Each scene shows the same named points in several views. A view is turned or mirrored, shifted and resized as a whole, has a little noise and may leave points out.

Scene 1
View 1
Mor: [-12 -14 -18  -5  25   0   3   0   2  -4 -25 -10  20 -12 -18  10   9  -3
  32 -21  -9 -27 -12 -33  16  -3  22 -12  -7  -2 -30  -5   9]
vune: [-11  14  -9   6   0   2  12  13   3   7   4  -9   1 -10  -9   7   9   6
   2   0   6 -17  -2   4  -2  -9  -7  -2  -7  12  -5  -5  13]
ded: [ 15  -4  -7  -3   9  18  12   9  13  -9  -1 -23  -5 -22  -5  11   8   0
  -5  -4   3  -1  11  -7  -2  -9 -22   5  -1  23 -12 -13  16]
safel: [-13   1 -13  -8  -8  -1  36  21   4   1  21 -33  -5 -12 -16  24  11  -4
   0  -1  14  -8  21 -12 -14  -7 -17   8 -27   6  -6 -22  13]
fivas: [ -5   8  -9  11  22   6 -12   0   3   3 -24   8  14 -12  -8  -6   7   9
  16  -9  -8 -26 -23  -2  16  -8  13 -13  10  11 -17   7  11]
zot: [ -9  19  -8  13   7   4  -2   9   3   9  -6   4   6 -10  -6  -3   8  11
   4   0   0 -22 -14  11   6  -9   1  -7   3  14  -5   3  13]
mak: [ -9  -6 -15  -1  17   3   7   5   4  -2 -15 -11  12 -12 -14   9   9   0
  19 -13  -3 -22  -6 -19   9  -5   9  -7  -6   5 -22  -5  11]
gulu: [  9   0  -7  -2   5  14  16  11  11  -5   4 -22  -5 -19  -7  12   8   1
  -5  -2   5  -3  11  -5  -4  -9 -21   6  -5  21  -8 -12  15]
zon: [  1   6  -8   4   8  10   6   9   7   0  -4 -10   2 -15  -7   5   8   6
   1  -2   2 -12  -1   0   2  -8  -9  -1  -1  17  -9  -4  14]
sop: [ 17   0  -6   5  21  19  -7   1  11  -7 -18  -6   3 -21  -4   0   7   6
   1  -7  -5  -9  -6  -3  11  -8  -8  -4  12  23 -16  -1  15]
ser: [-32  33 -10  19  -3 -11   3  14  -4  21   3  11  10   0 -10  -2   9  14
   9   4   4 -34 -21  20   3  -9  11 -11  -7   4   0   7  11]
tole: [-13   3 -13  -1   5   1  16  12   3   3   1 -16   5 -11 -14  13  10   1
  10  -7   3 -18   2 -12   0  -7  -1  -2 -13   6 -12 -10  12]
nim: [ 31 -12  -6  -3  24  28  -1   0  16 -17 -17 -18  -2 -28  -3   6   6   1
  -2 -10  -6   2   5 -13   8  -8 -18   2  11  29 -20  -9  17]
tef: [-11  30  -4  17  -6   2   5  15   2  14   9   2  -2  -8  -4  -1   8  14
  -8   9   8 -18  -8  25  -2 -11 -12  -2  -2  18   6   2  15]
Kuge: [ -8  -9 -16   0  26   4  -2  -1   3  -3 -26  -6  17 -14 -14   5   9   1
  26 -18  -9 -26 -14 -24  16  -5  19 -12   0   3 -28  -1   9]
maf: [ 11  -6  -9  -4  11  15  13   8  11  -9  -2 -23  -2 -20  -8  13   9   0
   0  -6   3  -4  10 -12  -1  -7 -17   4  -4  19 -14 -13  15]
Topu: [ 19   2  -5   5  16  21  -2   4  12  -7 -11 -10  -2 -21  -2   1   7   6
  -5  -3  -2  -5   0   1   6  -9 -16   0  10  26 -12  -4  16]
View 2
zot: [ 14   0   1  -2  11   1   2   2 -17  18  14  -1  -5  -2 -14  12  14  -8
  -5  26  18 -18 -16  10 -24   2 -14 -13   6 -14 -16  11  -6]
Topu: [ 24  18  -2 -19  -2  -6  -6   4 -28   0   4  14  -5   0 -17  24   3   4
  -5  13  12  -8 -28  11   4  18   5  -9   7 -17 -22  10  -5]
sop: [ 15  10   4 -20   2  -6  -4   0 -27  -4  12  14   1   2 -14  27   7   4
  -2   9  16 -10 -28   4   2  21   1  -6   9 -16 -23   9  -6]
safel: [ 58  15   1  15  -7  -7 -30  -3  19 -14 -13   7 -33  -9  -8   1 -11   5
  -6  41  -5  -4   1  31   0   6 -12 -19 -19   0 -12   2  -9]
Mor: [  3 -25  30   2  12  -7 -18 -19  10 -33  30  12   2   4   2  23   9   9
  10   6  20 -16  -4 -11  -8  22 -24  -4  -1   0 -21   0 -15]
maf: [ 37  17   3  -9  -6  -9 -18  -1  -9 -16  -1  16 -15  -2 -12  19  -4   9
  -4  19   5  -4 -18  16  10  20   1 -11  -5  -9 -20   6  -8]
mak: [ 14 -12  18   1   8  -6 -15 -11   3 -20  18   9  -5   1  -4  18   6   5
   4  15  15 -14  -8   0  -8  16 -18  -8  -2  -4 -19   2 -12]
fivas: [ -4 -13  13  -8  16  -1   2  -6 -18   3  28   4   7   4 -10  22  17  -3
   2  10  25 -21 -19  -6 -20  12 -17  -7  12 -13 -21   8  -8]
ser: [ 12 -10   0  12  18   7   3   1  -7  32  14 -12  -8  -5 -13   0  19 -15
  -6  39  20 -24  -6  13 -43 -12 -28 -18   4 -11 -11  10  -6]
ded: [ 40  23  -1 -12  -8  -9 -16   2 -13 -11  -5  17 -16  -3 -15  19  -5   7
  -6  20   4  -3 -21  19  11  20   4 -10  -4 -12 -20   8  -7]
tef: [ 29  12 -12   2   7   4   2   9 -19  34   1  -6 -15  -6 -19   3  11 -12
 -12  39  12 -17 -16  24 -28  -8 -12 -18   3 -16 -12  13  -2]
gulu: [ 42  22  -2  -7  -7  -8 -17   3 -10  -7  -7  13 -18  -4 -14  16  -5   6
  -7  25   3  -3 -18  22   7  15   2 -13  -5 -11 -19   7  -7]
View 3
zon: [ -7  -5  -9   3   4   1   4  11  -8   6  -5  -6   8  -3   3   0  -9   3
   5   1  -2  -1   1   4  -2  -6  -7 -15   5   3   5  -1  -5]
nim: [-17  -3 -10  -1  18   0   3   4   2  -3  -8  -5  21  -5   4  -5  -7   6
   8   4 -23   4  11  -2  -6   2 -12 -14  22 -24  22   3   1]
gulu: [-12   1 -19   7   5  -3   1   5  -5  -2 -16   0  12 -13   3   0 -11   5
   7   6  -6   3  10   9  -1   2 -18 -20   8   2   8   4  -4]
Kuge: [ -6 -23  -4  -2  -3  14   9  22  -5   3   4 -13  14  25  18 -14  -3  -8
   5   4  -3  -5  -9  -3 -14   2  10 -10   2 -10  23 -20   1]
vune: [ -4  -4 -11   6  -3   1   4  13 -12   7  -6  -5   4  -3   3   2  -9   2
   5   0   6  -2  -2   8   0  -7  -7 -16  -2  14  -2  -3  -7]
maf: [-13  -2 -18   6   5   0   2   7  -3  -3 -15  -1  15  -7   5  -4  -9   3
   8   8  -8   4  10   7  -4   5 -15 -19   8  -3  14   0  -1]
fivas: [ -3 -17   7  -6   4   8  10  18 -10  13  13 -17   9  19   8  -4  -5  -2
   4  -6  -4  -7 -12  -6  -7 -13  12  -5   6  -8   9 -11  -5]
mak: [ -7 -17 -10   2  -4  11   7  19  -6   1  -3  -8  12  15  15 -11  -5  -6
   5   6   1  -3  -4   2 -10   3   2 -14  -1  -1  18 -15   0]
safel: [ -8  -1 -32  18 -13   0  -1  11  -9  -7 -28   6   5 -13   8  -3 -11  -2
   8  14  12   3  10  19  -1  11 -23 -28 -10  25   5  -3  -4]
tole: [ -6 -10 -16   8  -7   5   4  16  -9   1 -10  -4   7   4  10  -5  -8  -3
   6   7   7  -1   0   9  -5   2  -7 -19  -5  12   8  -9  -3]
ded: [-14   0 -17   6   8  -2   1   5  -3  -2 -16  -1  14 -12   3  -1  -9   5
   8   6 -11   4  12   7  -2   3 -18 -19  11  -4  12   4  -2]
ser: [  6 -10   2   2  -8   3   9  20 -21  20   7 -12  -4   7   1   7  -9   0
   2  -9  18  -9 -16   5   1 -22   7 -11  -9  25 -16  -7 -13]
sop: [-11  -7  -2  -3  14   2   6   9  -5   5   1 -10  15   2   3  -2  -7   4
   6  -1 -15  -1   1  -4  -5  -7  -3 -11  17 -16  13   0  -3]
tef: [  1  -1  -1   3   1  -5   6  12 -19  18   1  -8  -3  -7  -6  11 -12   7
   3  -9  10  -6  -7   6   6 -22  -4 -13  -1  22 -18   4 -13]
Mor: [ -6 -26  -8   0  -8  17   8  24  -3  -1   1 -11  14  28  22 -18  -2 -11
   5   8   0  -4  -8  -1 -16   9   9 -13  -3  -7  27 -24   2]
zot: [ -1  -8   1  -1   2   1   7  14 -14  14   5 -11   4   4   1   3  -9   2
   4  -6   3  -6  -8   1   0 -16   2 -10   3   7  -4  -3  -9]
View 4
Topu: [ -1  -4   9   1  -8  17  17  21  -3   9  -5   4   1  -4 -15   2   5   2
   2  11  23   8  -4   1  -2  -9 -11   4   1  11   8   3   1]
tef: [-14   5   9  -3   9  25  10  22 -11 -20 -22  16 -17  -2  -2 -29 -24   4
  -8 -15  13  18   9   7   3 -12  -4   9   0   6  -5   8  -9]
zot: [-15  14   6  -9   3   9   3  17  -3 -15 -17  18 -17  -2  -5 -12 -10  -1
   0   0  12   7  -1   3  -1 -13   0  10  -2   1   0   7 -10]
nim: [  5  -9   9   6 -13  16  21  18   1  23   2   1   9  -4 -19  18  13   0
  10  25  31   6  -9  -2  -5  -5 -14  -1   1  12  14   2   3]
vune: [-11   7   8   6   5  22  12  13  -5 -10 -18  20 -12  -3   2  -8 -23  -4
   8   4  20  17   4   3   2  -4  -2   4  -4   4   4   8 -15]
mak: [-12  17   3   4  -3   3   7   2   6  -2 -11  25 -11  -3   1  19 -10 -12
  23  26  21   3  -8  -3  -4  -3   5   3  -8  -4  13   9 -19]
fivas: [-17  22   1 -16  -5  -9  -4  12   4 -10 -11  20 -18  -3 -11   5   7  -5
   6  12  11  -7 -11  -2  -7 -17   5  14  -5  -5   5   7 -10]
ser: [-24  23   5 -11  11   9  -3  13  -5 -32 -27  28 -30  -1   4 -25 -26  -3
  -1 -11   6  10   4   4   1 -14   7  14  -5  -5  -5  11 -20]
sop: [ -3   2   6  -4  -9   8  12  19   1   8  -4   7  -2  -3 -17   8  10   0
   4  15  22   2  -8   0  -5 -11  -8   5  -1   7   8   4  -1]
maf: [  2  -5   9  14  -4  26  23  12  -2  12  -8  11   4  -4  -4  11 -11  -5
  16  20  30  17  -1   0   0   1  -9  -4  -2   9  12   5  -8]
Kuge: [-13  24   0  -5  -7 -10   0   0   9  -1  -8  26 -14  -3  -3  25   2 -13
  24  30  19  -6 -14  -6  -7  -8   8   7  -9  -8  15   8 -19]
tole: [ -9  10   7  11   3  18  14   4  -1  -6 -17  24 -10  -3   7   7 -26 -10
  20  17  24  16   1  -1   1   1   2   0  -7   0  10  10 -21]
Mor: [-15  27  -1   0  -7 -10   1  -5  11  -1  -9  31 -15  -2   2  33  -3 -19
  32  38  21  -5 -15  -7  -7  -4  11   5 -12 -10  18  10 -24]
zon: [ -7   3   8   4   0  19  14  15  -4  -1 -13  14  -6  -3  -5  -2 -11  -2
   7   9  21  12  -1   2   0  -5  -5   3  -2   5   7   7  -9]
gulu: [  1  -8  11  16  -1  32  25  15  -5   8 -10   9   3  -4  -3   2 -17  -2
  11  13  30  21   4   2   2   2 -11  -3  -1  12  10   5  -8]

In a view up to two points have been moved. Name them for each view, in the order of its rows, or write none.
view 1: ser
view 2: none
view 3: tef
view 4: none

Scene 2
View 1
Nul: [-24   0 -18  -7  20  32   0 -28  -4 -13 -14  -1  10  14  -4 -17  11 -14
   0  12 -18  -5  10  -3  10  18  12  12  -5  -3  -4   9  11]
Pip: [-11 -12  -1 -12   6  -7   1 -10  -5  15  -7   4 -12 -19  20  -3  18  -7
 -15 -11 -17   8   3 -11  17  14  -9  -5   2   1  -9 -18 -14]
Punu: [ -2 -17 -21  -2   8  13   6 -22 -16   4  -5  16  -8   6  10  -6  27 -18
   6 -15 -20   8   8 -15   2  29 -12  -2   0  -1  -9   6 -19]
Raza: [-30   2   0 -16  16  13  -4 -16   5  -2 -15  -9   6 -11   4 -15   5  -5
 -17  12 -15  -4   5  -1  22   6  11  10  -4  -1  -3 -13  14]
befu: [-37   4  12 -25   9  15  -5  -9   9   7 -19  -7   7 -28   2  -9   3   4
 -22  17 -11  -5   3  -2  29   5  13  11  -4  -6   2 -25  21]
bala: [-18  -7   0 -13  10  -4  -2 -11   0   8 -10  -4  -7 -16  17  -8  13  -7
 -18  -3 -18   3   4  -5  18   8  -2   0   1   2  -8 -18  -5]
vifaz: [-11 -15   4 -20  -2   4   4  -5  -8  24 -11  18 -10 -32  13   3  22  -2
  -8  -8 -12  10   2 -17  17  24 -12  -4   1  -9  -1 -22 -12]
sal: [-24  -6   8 -25   3  15   0  -6   0  18 -16   9   0 -31   4  -2  13   2
 -13   6 -10   3   1 -11  24  17   0   4  -3 -10   3 -23   6]
giz: [-26   2 -13 -10  17  31  -1 -24  -1 -10 -15  -2  11   8  -4 -16  10 -11
  -3  13 -16  -5  10  -3  13  16  13  14  -5  -4  -3   4  14]
bulol: [-12  -9 -19  -5  12  23   4 -24 -11  -2  -8  11   1   8   5 -10  21 -16
   5  -3 -19   2   9 -11   5  25  -2   4  -2  -3  -6   7  -6]
Lodu: [ -5 -14 -14  -2  10 -13   1 -17  -9   5  -2   1 -15  -2  25  -9  20 -16
 -12 -17 -24   8   6  -9   9  12 -11  -7   4   7 -16  -8 -21]
ves: [-32   6 -11 -11  22  30  -4 -26   3 -15 -16 -10  14   8  -4 -19   5 -10
  -8  19 -17  -8   9   2  16  10  18  16  -6  -2  -3   2  22]
View 2
Nul: [  9  14 -25  -3  -8   9  24 -27 -17  34  25  -8   3  12  13   5  24  14
  -9 -17 -10   0  -6   6  -4   4   6  -6 -23  -1   0   3  25]
befu: [ 30   3 -12  -7  12  -5  16   9 -15  20  -2 -11   1  -9   3   2   8  30
  -3   1  -4  -9 -14 -17   7  -2   3  -1   8 -22  23   1   2]
bala: [ 12  -5  -8   1   4  -6   7  -1  -9  11  -2  10  -4   1   0   7   0   4
  10   8  -2  -5 -12  14  -5 -18  -3   4 -10 -14  12   6   8]
Lodu: [  0  -7  -6   5  -5  -3   2 -11  -6   7   3  24  -6  10   0   8  -2 -17
  15   8  -2   0 -10  36 -16 -27  -7   7 -24  -5   1  10  16]
vifaz: [ 10 -12  -3  -2  10  -2  13   5   6  -3  -3   3   2 -10   6   1 -10 -12
  22   0 -16 -15  -5  24   9 -15 -15  14 -11  -6  26  -9   4]
giz: [ 13  14 -23  -4  -4   7  24 -21 -18  32  20 -10   2   9  11   4  21  19
  -9 -14  -8  -1  -7  -1  -1   3   6  -5 -16  -6   3   3  21]
bulol: [  1   4 -17   0  -7   9  20 -25  -7  20  21   1   3  10  12   3  12  -7
   4 -13 -14  -3  -3  25  -3  -6  -5   3 -29   5   3  -2  24]
Punu: [ -6  -3 -12   3  -8   7  17 -24   1  11  17   9   2   9  11   4   4 -23
  14 -10 -15  -4  -1  41  -5 -13 -11   9 -34   8   3  -3  24]
sal: [ 20  -4  -8  -6  12  -3  17   6  -4   8  -1  -8   4 -12   7   1   0  10
   9  -3 -13 -15  -7   2  12  -6  -7   7   0 -13  27  -7   4]
View 3
vifaz: [-28  -4   8  27   8 -17   5  -8  13   1   1  17   5  15   8   4 -16   2
   2 -16 -14  29  -5   9 -20   7  19  -7  13 -10 -11  -8  14]
sal: [-18 -12  22   7  21 -11  -4   1   2   6  17  10  15  13  -3   8 -16   6
   5 -18   0  27 -11   6 -10  -3  11 -12  20   5 -12  -7  14]
befu: [ -1 -17  35 -15  26  -5 -15  13 -12   9  26  -2  21  13 -11   9 -18   2
  15 -24  12  22 -20   1   1 -17  -6 -19  24  22 -12  -4  13]
Raza: [ -8 -13  19 -22  15  -7 -18  17 -12  15  14  -8   1  -1  -2  11 -13  -3
  12 -14   9  14 -11  -4   8 -19 -14 -14  11  19  -6   4  11]
giz: [-20 -20   3 -27  19  -7 -18  14 -11  27  16  -5 -12 -17  -3  16  -5   1
   1   7  11   8   3  -4  14 -15  -6 -10   3  17  -1   9  14]
Punu: [-42  -6 -22  11  -1 -20  -1  -3  11  16  -9  11 -28 -14  17  10  -3  -3
  -9  11 -15  14  12   0  -5   6  13   1  -8 -12  -1   7  12]
Lodu: [-28   8 -11  13 -18 -21  -2   5  10   2 -24   0 -22  -1  24   4 -13 -12
   8 -10 -20  16  -2  -4  -8  -2  -6  -4  -4  -9  -2   6   7]
Pip: [-24   4   5  17  -6 -18  -1   2  10   0 -11   5  -3  10  15   4 -17  -7
   9 -19 -15  23  -9   2 -14   1   2  -8   7  -6  -8  -2  10]
bala: [-17   1  10   4  -2 -15  -7   8   2   2  -6  -1  -2   8  11   5 -17  -8
  13 -21  -8  20 -12  -2  -8  -8  -7 -11  10   3  -7   1   9]
ves: [-13 -21   7 -35  19  -5 -23  19 -17  27  19 -10  -9 -16  -4  16  -5   0
   5   2  15   5  -2  -8  20 -21 -15 -12   5  22  -1  10  12]
Nul: [-23 -21  -6 -27  16  -9 -18  14 -10  30  15  -5 -19 -23   0  17  -2   1
  -4  13   9   4   7  -6  18 -15  -6  -7  -3  14   1  11  13]
View 4
giz: [-15   0   8   4  10  -9  19  15   9  17   3  10   8 -25   6   2   4 -17
  24   9 -11 -12  12  -8  12   3   4  21 -11 -12  -1   7   1]
bulol: [ -9  -2   1   2  18  -3  17  13   7  15 -16  -4   7 -13  -2   5   3  -8
  16  17 -13   4   9   6  20  13   1  18   0 -12  -3  15   4]
Raza: [-10   7   6   6  -1  -3  12  12  15  11   6  18   3 -20   7  -1   2 -13
  20   8 -14  -9   7 -12  -2  -9   4   7  -4  -4  -9   2   2]
befu: [ -9   7   2   2  -8  -3   5   7  13   6  14  30   1 -15  15   1  -4 -15
  22   8  -8 -13   3 -13  -9 -15  11  -4  -5   5 -10   2  -2]
Nul: [-16  -1   8   4  15 -10  22  17   9  18  -2   5   9 -26   3   3   6 -16
  24  10 -11 -10  14  -6  17   7   2  26 -12 -15   0   9   3]
vifaz: [  2   2 -10  -4   1   8  -3   1   6   1 -11  13   0   9   6   6 -11  -1
  11  20  -8  11  -3  13   2   0  12 -12  13   9 -11  14   0]
Pip: [  1   7  -2   5   2  10   5   7  14   4 -17   5   1   0  -1  -1  -1   1
   6  18 -17  13   1   4  -1  -2   2  -8  16   1 -15  10   6]
Punu: [ -5  -2  -2   2  19   3  14  11   6  13 -27 -10   7  -4  -6   6   2  -1
   9  21 -14  14   7  14  23  18   1  14   9 -11  -5  18   6]
sal: [-4  2 -6 -4 -3  1  0  4  8  3  2 22  1 -2 11  5 -8 -9 18 15 -6 -1 -1  2
 -1 -6 12 -6  2  8 -8 10 -2]
ves: [-16   3  11   7   8 -11  21  17  13  18   7  13   8 -30   7   0   6 -19
  26   6 -12 -16  14 -15   8  -2   3  23 -14 -12  -3   4   2]
Lodu: [  0   8   2  10  11   9  14  12  15  10 -25  -7   4  -7  -8  -4   6   2
   4  18 -23  15   6   3   7   5  -5   4  17  -9 -15  11  10]
bala: [ -2   9   2   7   0   7   8   9  16   7  -9   9   2  -9   1  -3   1  -4
  10  14 -17   5   4  -3  -3  -6   1  -3  11  -1 -15   7   6]
View 5
Lodu: [-15 -17   5 -17   7  -1 -16  18 -14  15  17  -7   8 -14  -2   3  19   1
  -5   7   5  12  17   5 -18  -3   1  14   8 -11   1 -13  -5]
Pip: [ -9  -7   4  -2  -6  -8 -11   6  -5  13  15  -3   8 -14   6   2  22  11
 -12  12   6  17   6  -3 -14   5 -13   4  11  -1   2  -7  -5]
ves: [ 29   3  24   4   6  33  17  16  11  20 -22   6   8 -20  -1  -1  -9  -6
   3   8   6  28   0  14  -3   4  10  -7   5 -15  20  15  42]
giz: [ 26   4  26  -6   5  27   7  17  10  17 -23   3   7 -15   2  -4  -3  -4
   0   5  10  26  -2  13  -2   0  10  -6   6  -8  16  12  35]
Raza: [ 17   1  13  15  -4  18  16   7   9  20  -6   7   8 -21   3   2   1   4
  -4  14   3  27   1   5  -8  11  -6  -6   8 -11  17  10  25]
sal: [ 12  11  11  12 -16  -5   1  -2  10  13  -2   3   6 -14  15  -3  16  18
 -18  15  10  26 -11  -6  -3  13 -19 -12  13   8   9   7   8]
vifaz: [ -5   4   8  -4 -13 -17 -18   1   1   9   8  -4   6  -9  16  -4  27  19
 -21  10  13  19  -6  -9  -7   6 -20  -4  14  13  -1  -6  -9]
bala: [ -1  -7   5   6  -4   2   0   8  -3  17  12   0   8 -18   3   3  14   8
  -9  15   4  20   8   1 -14   7 -10   2  11  -8   8  -3   4]
bulol: [  9  -1  24 -28  10  11 -16  21   1  11 -13  -7   7  -8   4  -7  10  -4
  -3  -3  14  17   0   9  -5  -9  11   1   6   0   5  -2  18]
Nul: [ 24   2  28 -14  11  28   1  22   8  17 -25   0   8 -13   0  -6  -3  -9
   2   0  11  24  -1  15  -2  -5  16  -3   5  -8  16   9  37]
Punu: [ -3  -5  21 -38  11   0 -29  22  -6   8  -4 -12   7  -4   5  -7  19   0
  -7  -4  16  13   4   5  -8 -13  10   7   7   4  -2 -10   4]
View 6
sal: [ -3 -22  -3   8  12  -5  15  12   7  -3   1  20 -10 -18  18   4  11  -1
   1   2  12   6   7  26 -13  -5 -10  -2  13  -4  -9  -9  -5]
bulol: [ -6  -1  -7  17   5  27  10  -2 -19   2  -4  -3 -17 -13   4   9  -6  10
 -13  -6   4  -4  -7  18 -14  -7   5  -8 -14  -4  14 -25  -4]
befu: [ -1 -21   1   7  10  15  25   8  25   0  13  19  -4 -17  27   5  15   1
  11   4  14  11   5  21 -18   9 -10  -2  21   5 -22 -14 -15]
Nul: [ -7  -7  -4  17   4  53  18  -5  -3   8   5   1 -14 -17  14  10  -8  15
  -7  -5   7   4  -7  22 -20   3   7  -7 -11   4   3 -32 -14]
vifaz: [  0 -11  -6   8  12 -25   7  12 -12  -9  -7  11 -13 -13   7   5  10  -6
  -5   1   8  -2   5  21  -6 -13 -10  -3   8  -9   3  -4   5]
Lodu: [ 10  22  -8   9   5  -3   9  -1 -21  -9   1 -17 -10  -3  -1   9   8  -4
  -2  -2   0 -12 -11   2  -5  -4  -5 -13   4  -6  12 -15   0]
Raza: [  0  -9  -1   9   7  27  23   2  13   1  12   6  -6 -14  21   8   9   5
   6   1  10   5  -2  16 -18   9  -5  -7  12   5 -12 -20 -15]
Punu: [ -2   7  -8  15   7   9   4   0 -31  -2 -10  -8 -19 -10  -4   9  -6   5
 -16  -6   2 -10  -8  16  -8 -15   3  -9 -15  -9  22 -20   3]
Pip: [  6   5  -5   5   8 -13  11   6 -10 -10   0  -3  -9  -8   6   7  12  -5
   2   0   4  -5  -3   9  -6  -6  -9  -8  11  -6   2  -9   0]
ves: [ -5 -10  -1  14   4  57  24  -4  12   8  12   4 -10 -17  21  10  -2  14
   1  -3  10   7  -5  20 -23  11   5  -7  -2   7  -7 -32 -20]

In a view up to two points have been moved. Name them for each view, in the order of its rows, or write none.
view 1: none
view 2: none
view 3: befu, Raza
view 4: vifaz, Lodu
view 5: none
view 6: none
